A landscape with many valleys, sampled at points; each row gives a point and its height.
A ball rolls from a point to the lowest of its 2 nearest points, and stops where none of them is lower. Distance is the straight distance between rows; heights are no part of it.
mag: [ 21   0 -12  12   2  -9  24   1   7  -4 -10  16   9 -27   8  -9  -5  -4
  28  -2  -4  23  -2]  (h 436)
dul: [-37  10  -2   1  16   9 -29 -11 -13  11   5 -18  21  -1  -1   2  20  -2
  -3  18  21  10   1]  (h 181)
zin: [-11  18  10  -8  -3  -8 -11  12  15   1 -29   7 -23  19  -6   0   6   6
 -13 -20 -10 -24   7]  (h 808)
tas: [  4  17  -5  -3   6   0  -5 -21   5  -3  -7   7  34 -21  -6 -12   1 -12
  15  11   0  20   0]  (h 390)
Vika: [-17  15 -15  -5   2   9 -21   0  12  14  -6  -9 -12   9  -3  -7   5  -5
   7  -1 -12  -5   9]  (h 299)
lak: [  9   6  12   0  -9  -9  -6  21   8   4 -14   8   7 -16  21   1 -12  -8
   9 -13 -12   0   6]  (h 618)
peno: [ 28   1   0  -7  -6  22  -2  -7  15   2  -8  18  17  -5   1 -12   0  -9
  13  -4  -4  18 -17]  (h 483)
Digo: [ -2 -21  17   3 -11   8  -6  14 -23  -1  12   2  25 -12  24  19   1  -8
 -17   7  17  26 -29]  (h 365)
tinam: [-17  -9  -8   6  -2   3  18   7  10  -9 -10 -13 -47  14 -14   5  -5  18
 -22   0  -4  -3   2]  (h 695)
Gak: [ 32   7 -22 -11 -21  -1  12   9   2  26   6  17  -9 -11   0  -5   0  -6
  24  -3  -6  -2   1]  (h 213)
Zab: [ 27  -1 -12   7  -7 -30  23  13  -7   2   3  16 -10 -17   6  -4 -14   6
  30  -5   0  -2  17]  (h 339)
Mil: [ -1   5  -6   6  -8   7 -10  27  -3  29  -4 -19  -3  -5  38   5  11  -8
  16   5 -13  -8   0]  (h 326)
Pakeb: [ 25   9 -24  -8 -14 -25  12  12  -7  15   2   9 -10  -5   0  -8  -6  -3
  30   2  -7 -10  18]  (h 280)
Vime: [ 27 -12  -7  20   3 -23  32  16  -3 -11  -2  20  -4 -24  17   1 -11   6
  29  -4  -3  16   2]  (h 391)
Dodor: [-17  19  21   5   6 -12 -25   4 -11  -3 -12   2  41 -18  12   1  -1 -12
 -12   7  -1  18   2]  (h 667)
bifub: [  1  -7 -14 -12   2  18  10 -13  12   6   5 -11 -15  16 -28  -6   9   8
  -8   6   4   6  -5]  (h 403)
tesa: [-11  -7  18  10  -5  10  -3  23  -1 -12 -11  -3  14 -21  29   9 -10  -2
 -11   2  -7  26 -22]  (h 428)
dasu: [ 23 -22   1 -11 -12  20  11 -12 -13  17  22  -8  -2  26  -2   6  15   1
  -8  -2   8 -21 -11]  (h 392)
zetif: [-15  -3  16   4   9   5  -1  13  -6   0   0  -4 -16  23  12   8   4  11
 -19 -22  -3 -32  -1]  (h 756)
Mazu: [  2   9  -6 -24  -8   1   5  -6  11   8  -7   7 -26  26 -24   0  17   7
  -5 -14  -1 -24   4]  (h 854)
neda: [-15  15 -11 -12   4 -14 -12  -7   3  10   1  -5  -4   9 -16  -5   7  -5
  16  -3  -2 -15  22]  (h 185)
Ket: [-37  -8  10   9  12  17 -15 -12  -1 -17   4 -14  11   1 -11   4   1   0
 -27  15  18  28 -16]  (h 182)
fevu: [ 16   5  -2   4  -1   3   3 -10  13  -5 -15  17  21 -20  -9 -13  -9  -6
  16   2   1  24  -4]  (h 440)
Tatod: [  2  16  28  -2   3 -15 -27   2 -14   0 -10   6  40 -17  20   9  -9  -6
 -14  -4  -2  -8  -6]  (h 623)
pugid: [ 11   2 -17 -13  -5  -1  13  -5  14  -1  -3   9 -18   7 -28  -7   9   6
  10   0   2   8   8]  (h 348)
selud: [-31  12  -5  -1  15   6 -21 -19   1  -1   4 -12  20  -4 -16 -11   6  -4
   5  16   8  14   3]  (h 266)
Lopub: [-13   7  -5  16  -8 -11  -4  34   9   8 -32  -8 -14 -25  40  -6  -9 -21
   5  -6 -19  10   7]  (h 465)
mago: [ -6 -16   0  -1   1  23  -3  -7  11  -4  -1  -9 -18  17 -12   2   8   7
 -20   1   4   4 -12]  (h 439)
bibo: [ 15  13  20   1  12 -19  -4 -14  -6 -21 -11  24  45 -29   4  -7 -17  -8
  -2  -7  -5  12   0]  (h 561)
Fimu: [  2   9  20 -18  -2  30 -18  -4  18   5 -12   7  15  14   0   4  10  -5
 -15 -11  -2  -1 -18]  (h 501)
mesov: [-10   8 -22  11  -7 -16  -1  17  -5  16 -11  -7 -10 -17  25 -10  -4 -15
  26   8 -16   4   8]  (h 389)
luvu: [ -6   6  21 -14  -3  -4  -8  17  -2   4 -12   1 -15  14  12  10  -1   6
  -7 -22  -6 -32   5]  (h 776)
Vus: [-16 -11   7   6  -6   1  13   2 -11  -5   5 -13 -25  29  -1   5   6  18
 -19 -15   4 -32  -4]  (h 739)
Likoz: [  1   3  25   9  -6  -9   2  16  -7 -13 -12  12  35 -30  31   7 -14  -5
 -11  -4  -9  26 -17]  (h 485)
sipez: [  2 -10 -19  18 -18 -17  18  22  -7   1  -1 -16 -48  -5   2   6 -11  11
  -1   5  -9  -7  15]  (h 486)
dagu: [ 32   5  13 -13  -7  11   3  -3  24  -9 -15  23   8  -7  -4  -1 -12  -1
  -5 -15  -9  15 -15]  (h 520)
negep: [ 16   2   7 -23   2  12 -10 -16  12   9   9   8  12  15 -14   0  13  -5
  -1  -5   3 -18   0]  (h 450)
zok: [-18  -9  11   1   5  -2 -10  11 -18   3  20 -18   5   7  15  11   1   5
  -3  -3   4 -17  10]  (h 335)
guse: [ 27  -4   3  -6   6 -13  20  -9   7  -8   4  33  -1 -10 -21  -3 -11   7
  16  -7   1   5   5]  (h 578)
Debi: [-24  -3  -4   5  -1   4   9   0  -3  -6  -3 -16 -43  24 -16   7   8  17
 -34  -3   4 -33   3]  (h 721)
nif: [ 21  -5  21 -10  -4   8 -12 -11  -3  -5  14  21  39  -9   4   2  -7 -14
  -4  -2   0  -3 -21]  (h 492)
bedud: [  1  15  -7   4   0 -38   2  21  12   0 -25  10 -34 -10   0  -6 -14 -15
  11 -10  -6   2  22]  (h 696)
bop: [  9  16   6   1   1 -19  -2  15  16  -7 -25  18 -12 -11  11  -8 -12  -4
   8 -16 -12   1  11]  (h 656)
sizi: [  2  -8 -20   7  -5   2   7 -13 -18   7  25 -41 -17  23  -9   2   9   5
  -4  19  -2 -15   1]  (h 312)
maru: [ -2  -9  16  -2   0 -11  10  14 -16  -4  12  -4  -3   4  17   7 -12  13
  -2  -5  -3 -21   9]  (h 388)
Levid: [ 11  -5  16  -1  14 -15  13 -11   5 -23   2  22  11  -6 -10  -1 -14  11
   4 -11   3  -1   2]  (h 602)
Buzuk: [  5  12 -22 -10   2  12  -7  -4 -10  23  24 -13  16   3   9  -2  11  -9
  22  11  -2  -8   5]  (h 156)
Moga: [  4 -21  -6   6  -1   4  30  -3  -2 -17   7  -3 -19   9 -19  -1   1  19
  -8   4   7   7  -4]  (h 654)
Lud: [  1  13   4 -14  10   7 -14 -20  13  -5  -8   8  18  13 -17  -3   1  -2
   3  -3   2   0   4]  (h 407)
lave: [-11  -5 -26  11  -3  14   2  -9   2   7   9 -34 -30   9 -12   6   4   8
  -7  22  -6  -2   2]  (h 361)
Dogek: [-18  -4  24  11  -2  18 -12  16   1 -15 -10   0   9  -1  17  11  -8   7
 -29  -3  -2  10 -21]  (h 481)
dolo: [ 13 -23  17   3   9  -7  33 -13  -3 -28  10  24  -5   0 -22  -7 -10  19
   0 -14  12  -6  -4]  (h 624)
bog: [  7 -13   5  -1  -9  -1  19  17  -6   2   3   3 -21   9   9  10  -5  12
  -8 -12  -7 -14   5]  (h 429)
zik: [ 15  22  17  -1   7  -8  -5 -16  14 -22 -18  27  34 -16 -15 -12 -14  -5
   1  -8  -8   6   6]  (h 516)
luto: [  6  -7 -20   2  -8  12   7  -6 -14  20  27 -20   2   4   5  -2   7  -6
  15  16   7   6  -4]  (h 217)
lub: [-19  -1   0   7   4  21 -24 -12 -11   4   8  -9  29 -11   2   7  19  -9
  -7  26  20  40 -27]  (h 277)
fulin: [-31  -9   8   7  19   7  -5  -7 -13 -20  10  -9  11   2  -6   4  -3   8
 -13  15  12  14  -2]  (h 254)
doni: [-24   1   7  -2  15   2 -25  -4 -20   7  16 -15  18   6   9  15  12   1
  -5   6  20  -9   1]  (h 267)
kuzu: [-17 -17   9  -4  10   6   3 -20 -19  -9  30  -9  17  13 -11   4   1   3
  -8  12  20  -1   0]  (h 317)
gitud: [ -4  22 -20 -13  -3  21 -24  -2  23  19 -22  -7 -15  10  -9  -5  18 -10
   5   8  -7   3   3]  (h 385)
Moked: [-20 -16 -16  11  -1  23   0  -7   3  -6   3 -35 -30  20 -13   5  10  13
 -19   9   4  -6  -3]  (h 401)
kul: [ -6  14  14 -21  -2   7  -3  -7  18   2 -24  15 -17  21 -17  -3  13   3
 -19 -22  -1 -26  -4]  (h 835)
vofi: [ -3 -12 -18  11  -2   1   9  -2 -22   6  26 -27  -6  10   6   3   6   5
   5  12   1   0   7]  (h 265)
buna: [ 17   8  15  10   2 -16   5   7  -4 -12 -16  22  36 -34  26  -5 -17  -8
   1  -3  -5  19  -4]  (h 531)
Lonaz: [ -1 -26  11 -11  12   5   4 -28 -18  -1  31   3  19  18 -12   3   9  -3
  -8  -2  20 -19 -11]  (h 347)
pulek: [ -4  19  16  -5  14  -4 -15 -17   7 -16  -6  14  28  -1 -16 -11 -11  -7
  -5  -4   1   1  12]  (h 463)
fazu: [ 13 -16  -1  -5   1  16  -1 -21 -15  17  37 -10  19  26  -6   5  21  -3
  -5   3  12 -10  -5]  (h 370)
zafa: [ -4   8  25 -12   3   6 -18   8   5  -1  -8   9  13   5  10   3  -4  -2
  -6  -9  -4  -4  -8]  (h 544)
guva: [-15 -13   4   7  -3  11 -13   4 -18   9  16  -8  19  -9  14  14   6  -7
  -9  19  15  21 -21]  (h 328)
Fidam: [-12   7  -7   2   3   6 -10  12  -3  13  -2 -13   6 -10  19   4   8  -8
  11  11   3   5   2]  (h 251)
Dabo: [-25   9  10  15  19 -28   2   1   7 -20 -12   3 -10 -12  -3  -8 -17  -8
   2  -5  -1   4  19]  (h 762)
Zabi: [ -4  16 -12  13  14 -37   6   2  10 -11 -17   7 -16 -15 -16 -12 -15  -3
  15  -6  -2   9  25]  (h 732)
tase: [  0  10 -26  -9   4  -2   1 -15  -2  12  18  -5   2   6 -10  -9  10  -5
  26   7  -4  -9  16]  (h 75)
genit: [ 42   4   6 -12  -6  -1  11  -2  18  -8 -12  42   8  -7 -10  -3 -13   1
  10 -17  -4   7  -7]  (h 550)
rati: [ -6  12   4  -9   9   8 -19 -27  -1  -1  10   3  38  -6 -18  -6   4 -13
   5  16   7  18  -5]  (h 334)
vagob: [  1 -11  10  -7   2  37 -20  -8  11   7   2  -3   1  23  -1   4  20   4
 -20  -3   8  -4 -20]  (h 469)
pufif: [ 22   4 -27  -9 -16   3  11   0   7  20   4   1 -17  12 -16  -3   6   0
  11   2  -4  -7   9]  (h 285)
Rase: [-24  -4  -7  28  17 -19  10   3   3 -23   2  -8 -18 -15  -6  -5 -16   6
   5   0   4  12  13]  (h 785)
res: [  7   9  16 -11  -4  -3 -16   8   1   3  -1   6  30  -9  21   4  -9  -5
   3  -6 -10  -3   1]  (h 582)
Terim: [ 15 -30   7   2   1   1  30 -10 -11 -21  22  10  -6  14 -19  -4   1  14
  -8  -5  18  -4  -6]  (h 638)
lig: [ 21 -14  -3  -8 -12   6  19   3 -12   8  19 -10 -14  18   0   2   3  11
  -1  -4  -4 -15   1]  (h 417)
pavud: [ 14   4 -17 -19 -20 -11  13  -9   3  12  -2  -3 -37  27 -28   2  20  11
 -10   0   3 -25   6]  (h 866)
Far: [-14   7  -8  12  -8   7 -21  31   8  19 -20 -16 -17 -13  37   5  -2 -12
   5   4 -18   1   0]  (h 395)
Sebo: [ -7 -14 -29  32  -4 -23  20  13   9  -6  -8 -14 -50 -20   0   1 -16  10
  -5  12  -2   7  14]  (h 522)
lisof: [  2 -19 -20  14  -8   0  28  -1   2 -14   0  -8 -46   7 -21   7   0  22
 -18   8   0   6  -5]  (h 672)
pame: [ -5  -7 -19  17  -8 -27  10  22  -4   6  -6 -14 -31 -15  21  -1  -8  -4
  11   5  -9  -2  20]  (h 445)
leni: [ -7   6 -20  11   2   6  -8   7  -7  14  -7 -10  13 -22  24  -9   8 -20
  28  14  -8  11  -4]  (h 318)
nof: [ 17  -8  21 -13   0  10  -7 -19   4  -2  16  16  24  11  -5  -3   1  -5
   3  -5   5 -17 -11]  (h 471)

Call two points neighbours if one is among the 2 nearest of the other. Go from one point of each pair to the other, from neighbour to neighbour, staying as low as possible. Name the highest point that can't be avoided.
Ket and Lud | bibo
tesa and Gak | fevu
Gak and tase | mago

Where does a ball stop that starts at each point below?
lave | tase
lig | Ket
zin | dul
dolo | dul
bedud | Gak
Tatod | Gak

Write out the way that a ball takes from each point below.
Rase | Zabi > bedud > bop > lak > res > zafa > Fimu > vagob > mago > bifub > pugid > pufif > Gak
Dabo | Zabi > bedud > bop > lak > res > zafa > Fimu > vagob > mago > bifub > pugid > pufif > Gak
Dodor | res > zafa > Fimu > vagob > mago > bifub > pugid > pufif > Gak
kul | zin > luvu > zetif > Vus > Debi > tinam > lisof > Moga > Terim > dolo > Levid > guse > genit > dagu > peno > fevu > tas > rati > selud > dul
Moked | lave > sizi > vofi > luto > Buzuk > tase
